Points on a hilly landscape, in no order, each with its height.
From any point a ball rolls to the lowest of the 4 points nearest to it. It stops when none of these is lower. Distance is the straight distance between rows; heights are no part of it.
zez h=75.1: [ 23 -12   3 -54 -16  23  23   7   1  35  30   0 -14  55  14 -15  30 -13
 -44   5 -34]
Zin h=76.8: [ 23 -27   0 -51 -13   4   9 -10   5  37  29  -2 -18  47   8  -3  19  -4
 -31   8 -31]
Pemus h=27.4: [-27  45  17  38  -1  49  28  61 -14  -5 -36  -5  25 -14 -15  -3   6  12
  14 -32   2]
Fimu h=22.5: [-16   7   9  28   8 -48 -32 -31  -8 -42 -17   5  13 -18 -20   7 -17 -25
   7   3  35]
Tufen h=74.4: [ 10   4 -31 -41  19 -47 -25 -46   1  15   6 -19 -46  19  13  18  25 -28
 -40  23  -4]
nimip h=30.7: [ 12 -36   7  29  -1   9 -14   5   3  -1 -13   3  16 -36   2  20 -27  17
  27  -8   6]
mez h=41.8: [ -8  12  -9 -22  -7 -25   0 -15  18 -27  -3   9  -1   0  -7 -19   9  -3
   4   9  21]
filif h=83.0: [ 12   8  -1 -47 -20  22  24  10  12  20  19   8  -9  36  14 -29  21 -12
 -22   8 -26]
kesa h=26.2: [-19  34  30  20   4  12  14  39   8 -28 -25  15  29 -12 -25 -17  10   2
  17 -22  16]
depe h=32.1: [-13   9 -14  -6   2 -39 -15 -27   4 -28  -6   5  -1  -5 -10 -16  -1 -13
   4   4  24]
difo h=39.1: [-26  35   2  45  -1  72  32  61 -26   7 -21 -20  19 -15 -11 -10   6  23
  14 -24 -14]
ral h=62.7: [  5   5 -30 -15  18 -41 -31 -45   0  -6  -2 -16 -25  -6  17  10 -11 -27
  -5  21  22]
kun h=56.2: [ 19 -18  -6   1  22  -9 -28 -30   6   6   2  -5 -16 -16  20  21 -27  -8
  20  17   9]
dafem h=31.7: [  1 -26  -6  15 -12  47  17  23  -9  13  21  -1  12   3   5 -18 -11  31
  11  -7 -22]
sinin h=69.6: [ 23 -11 -20 -29  13 -27 -21 -44   7  16  12  -8 -26  10  21  20  -5 -26
  -8  19  -1]
luf h=16.3: [-12   4  32  54   1 -28 -14   0  -2 -30 -27   3  33 -28 -24  26 -20   3
  12 -18  25]
siroz h=20.4: [-12  -3  20  25  -6  12  11  22   1 -24 -15  12  28 -22 -24  -1  -9  21
  21 -22   5]
fode h=16.9: [-14  17  31  51  -1 -44 -15  -2 -10 -42 -28  15  38 -23 -34  17 -16 -13
   9 -12  36]
gov h=67.9: [ 25 -19 -11 -41  -1 -12  -5 -22  10  24  21   0 -18  20  13   7   6 -15
 -14  10 -13]
Butev h=20.9: [-10  17  46  58  -6 -11   4  26  -8 -20 -23  10  43 -33 -28  27 -15  22
  12 -23   9]
Radi h=17.1: [-12   8  26  24  -1 -17   2  12   8 -29 -23  15  28 -20 -24   1  -8  -1
  19 -11  21]
tapag h=59.8: [  2  12 -29 -20  27 -51 -37 -48 -12  -8  -2 -14 -37   2  20  10   1 -23
  -9  28  22]
Sidek h=59.3: [ 16   5  -4 -58 -10   1  25   1  15  21  19   1 -16  45  11 -22  36 -17
 -40   6 -24]
zira h=68.8: [  9  17 -32 -27  50 -49 -38 -53 -20  13  -5 -36 -62  21  29  21  22 -31
 -39  38   2]
Rilot h=73.9: [ 25 -19 -12 -57  -5 -18   6 -23   9  25  20  -2 -22  45  13   5  32 -18
 -43  15 -22]
tugo h=37.6: [  7 -21  -6  -8   1  -3 -10  -5  14  -2  10   9   2 -15  -1   2 -18   4
  15   5  -2]
geka h=47.3: [  8  -2 -16 -22   3 -31 -14 -27  14  -5   2  -1 -17  -4   7  -6  -4 -12
   0  13   6]
Mog h=75.4: [ 32 -30 -10 -33  16 -10 -20 -28   9  38  22 -13 -33  10  29  29  -8 -20
  -3  20  -7]
Tesal h=29.0: [  4 -30   4  32  -7  19   2  13  -4   5   6   3  18 -30  -5  10 -22  34
  23 -13  -4]
Kete h=23.2: [ -5  -6   6  21  -7  23  15  24   1  -6  -1   9  17 -16  -7  -9  -8  25
  17 -12   0]
kuni h=49.6: [-41  34  -8  76  -7  76  36  56 -38  21 -17 -26  24 -18 -14   1   3  31
   7 -27  -8]
gev h=66.5: [ 13 -18  -7 -35  -9  -5   5 -12  21   9  16   4 -13   9   9  -5  -5  -7
   0   9 -10]
toz h=63.9: [-16  21 -22  10  26 -53 -47 -42 -25 -34 -21 -13 -22 -15   7   6  -7 -35
  -1  16  31]
gagu h=14.4: [-14   4  19  33   6 -37 -17  -9   5 -36 -19   4  26 -27 -25  15 -15  -9
  19  -6  31]
tenef h=13.0: [ 14 -16   2 -21 -17  56  29  18 -20  33  38  -6 -11  44  26 -30   3   9
 -16   3 -41]
Sabu h=78.8: [ -9  21  -4 -37  -9  30  26  19  25  -5   3   9  -7  19   9 -39  21  -9
  -4  -4  -5]
fezu h=37.9: [ -4   5 -17 -11   0 -38 -32 -33   6 -17  -5  -1  -4  -6   0   0  -4 -12
   9  11  21]
fomon h=26.5: [-17   2   6  29 -10  46  20  39  -4  -3   0   5  22 -15  -5 -18  -6  30
  13 -18 -10]
kan h=24.3: [ 11 -18   4  15   0  -7 -12  -2   5  -8  -6  11   9 -29  -4  11 -29   6
  23  -2  10]
Zap h=19.3: [-15  24  48  45   2 -22   9  18   2 -36 -27  12  43 -17 -38   6  -8   1
  13 -23  25]
nus h=49.7: [ 14 -37  -3  -5  -9  19  -9  -6   2  20  18   5  -7 -10  15   8 -21  14
  16   5 -13]
kegam h=20.3: [-13  12  22  20  -4   5  16  29   7 -25 -15  13  24 -12 -19 -11   0  11
  19 -11   8]
pabi h=31.6: [  1 -12  -1  -4  -9  16   8   9  11  -4   8  10   6 -13  -6 -11  -6  12
  13   0  -2]
Zus h=20.2: [ -4  -5  30  47  -8   4   5  19   0 -20 -23  14  34 -30 -20  16 -16  19
  20 -23   7]
poves h=63.1: [  0  15 -16 -46  -7 -34   5 -22  17 -11  12   4 -15  21   2 -20  32 -12
 -24   9  -5]
Sido h=17.5: [-15   5  12  23  -3 -37 -19 -14   3 -43 -25  11  18 -16 -21  -6 -10 -12
  13  -5  31]
Geg h=56.0: [ -9  16 -15 -38  -5 -28  -1 -24  18 -22   1  13  -8   6  -6 -26  21 -13
 -13  13  12]
pud h=24.4: [ -2 -10  15   8  -6   5   5  11  12 -15  -9  12  17 -18  -8 -11  -9  12
  22  -8  11]
Kiz h=72.6: [ 28 -15 -15 -45  16 -32 -14 -36  -1  33  14 -13 -40  25  17  25  15 -24
 -36  22 -10]
nisu h=48.0: [  9 -12 -11  -8   8 -23 -18 -28  14  -4   4   5  -8 -17   5   8 -17 -13
  17  14  15]
tadu h=45.9: [ -8  -2  -5 -19 -14  21  16  18  15  -5   7   7   1   1   5 -23   3  16
   9  -2  -3]
vug h=8.0: [  9   3  -9 -50 -11  -5  14  -9  18   8  17  13 -11  31   5 -21  24  -7
 -23  10 -16]
Suge h=21.9: [-25  21  24  60  -8  42  28  48 -19   0 -21  -1  31 -21 -23   1  -1  34
  15 -30  -7]
tebu h=17.0: [  0 -13  15  40   4 -28 -22 -12   0 -20 -16   6  21 -33 -11  25 -26  -6
  26  -4  24]
kebuk h=64.4: [ -2  30 -37 -19  42 -60 -48 -50 -31  -8  -9 -36 -63  15  32  15  18 -32
 -42  31  -3]
kov h=74.3: [ 29 -11 -19 -32  41 -22 -29 -42  -4  45   6 -10 -46  26  32  36   6 -27
 -23  31  -4]
ful h=62.0: [ -9  31 -37  -7  32 -59 -48 -52 -26 -21 -12 -28 -45   3  26   6   3 -30
 -18  28  20]
kezo h=52.8: [-15  21   7   2  -4  37  21  33   9 -12 -11  13   9   3  -7 -27   6   5
  20 -14   2]
tefur h=57.4: [  7 -20  -7 -22 -19  45  18  11  -8  28  31   1  -9  29  18 -26  -8  19
  -3   1 -28]
Fev h=57.7: [ 12 -13  -9 -45  -9  -2   6 -15  16  18  23   2 -12  28  13  -3  13   1
 -15  12 -13]
Lilav h=18.4: [-17  31  37  55  -7  23  22  53 -12 -11 -27   6  41 -21 -24  11  -3  21
  12 -32   2]
midul h=23.3: [  0 -21  19  41  -4   8   1  17   0  -5  -9   9  25 -38 -14  15 -20  25
  24 -17   7]
Pur h=76.3: [ 17 -20 -10 -28   4  -6 -23 -18  15  15  17   4 -15   3  15   7 -10  -7
  -3  14  -6]
fusi h=73.5: [ 23  -9 -20 -23  20 -26 -24 -37   5  18  12  -9 -30   0  27  17  -9 -15
  -4  23   7]
vazo h=71.8: [ 29 -25 -11 -43  10 -18 -17 -32   3  40  20  -9 -33  32  15  30  10 -18
 -26  14 -10]
peluz h=76.2: [ 13   9 -35 -53   6 -53  -5 -43   6   9  10 -16 -38  28  10  10  37 -18
 -51  25  -7]
Zovid h=44.2: [  4  -3 -10   6  15 -32 -26 -25   2 -11 -13   0  -4 -22   7  13 -25 -16
  17  11  29]
zal h=30.5: [-11 -10  12  51  -9  31  15  34  -9   3 -10   3  29 -29 -13   4  -9  42
  18 -23  -7]
bof h=43.3: [-35  13 -12  50  -7  81  32  52 -27  16   1 -21  17  -8  -9 -13  -3  31
  14 -20 -20]
Zupes h=67.4: [ 20   5 -28 -22  37 -36 -33 -47  -9  15   4 -20 -53  12  31  25   4 -29
 -16  36  11]
vubeg h=80.6: [ 23 -31   6 -53 -17  18  15   1  -7  44  36 -11 -14  65  14  -7  23  -7
 -45   0 -36]
vek h=72.3: [ 37 -35  -6 -53  -2  -7  -8 -25   0  49  31  -9 -32  50  15  26  19 -27
 -36  15 -15]
Lef h=19.0: [ -9  13  32  43  -9   2  12  29  -3 -23 -23  14  37 -20 -25   2  -6  13
  22 -21  18]
Viku h=78.6: [ 30 -35   2 -42 -15  11   5  -1  -3  42  37  -3 -21  46  13   1   6  -7
 -31   7 -33]
Neru h=61.2: [ 15  -5 -21 -45  -1 -29 -10 -36  12   3  13   5 -23  17  14   4  11 -13
 -14  23  -1]
fabu h=22.6: [-21  55  47  53   1  11  20  51  -7 -19 -35   9  48 -12 -35  11   1   4
  11 -34   5]
begar h=19.9: [  2 -17  28  59   2 -13 -10   7  -7 -18 -16   9  27 -38 -16  34 -27  14
  29 -20  15]
kap h=29.3: [ -6 -20  -2  34  -8  50  19  33 -10  11  12   5  17 -19   1 -13 -15  43
  19  -8 -18]
fital h=26.0: [  1   5   0 -30  -8  -2  11   1  22  -9   7  17   1   4   1 -24  12  -1
   6  -2  -3]
narug h=31.2: [-22   3  -4  18  -8  64  28  43  -3   4   1   0   9  -5   2 -23   3  22
  14 -17 -18]
vuza h=48.1: [  6 -18  -9 -19 -15  47  16  22   0  17  26   7  -4  18  14 -29   0  17
  -2   0 -23]
zug h=19.2: [-14  12  43  62   5 -41 -18  -9 -13 -38 -25   7  44 -28 -32  30 -21 -21
  11 -11  36]
magod h=38.9: [-29   4 -11  42 -12  84  37  44 -30  18  12 -19  10  -4   6 -22  -3  28
  13 -13 -21]
Vomo h=55.4: [  3  10 -25 -38   3 -48 -19 -38   5  -7   3 -10 -27   6  12  -5  18 -17
 -15  18   7]
zevu h=39.7: [-26  37  12   9  -3  31  28  44   8 -21 -34   8  14   1 -26 -24  13  -6
  18 -18   9]
vota h=53.9: [  9   5 -15 -50  -6 -21   7 -25  18   8   9   1 -22  26   5  -9  25 -12
 -31  16  -7]
figu h=72.1: [ -1  -4  -6 -21 -10  53  24  22   7  19  22   2  -5  27  17 -34   8   7
  -6   5 -26]
Vasud h=28.8: [-16  -6  10  63  -9  38  18  43 -19   8  -9  -4  35 -28 -14  10 -10  53
  12 -20  -7]
Basud h=24.2: [  1   1   1   5  -2 -23 -13 -12  13 -26  -7   7  14 -18 -14  -4  -1  -3
  15   2  19]
bodo h=35.7: [ -8 -12  -4  10 -16  69  22  30 -14  19  25  -2   0  13  12 -26  -3  24
   3  -4 -30]
bon h=21.5: [-24  29  22  44 -10  38  26  53  -7  -5 -26   1  30 -17 -23  -4   3  17
  17 -32  -1]

Two balls start at each pair of points below. Name the first point that both come to, or write none.
kov / kebuk | tapag
ful / Kiz | none
narug / Tesal | Kete

Call two points neighbours if one is among the 4 nearest of the other. Go from one point of each pair to the other, from neighbour to neighbour, staying as low as possible. Name the highest point that can't be avoided.
vug / tenef | Neru
Lilav / tenef | bodo
fital / Lilav | pabi
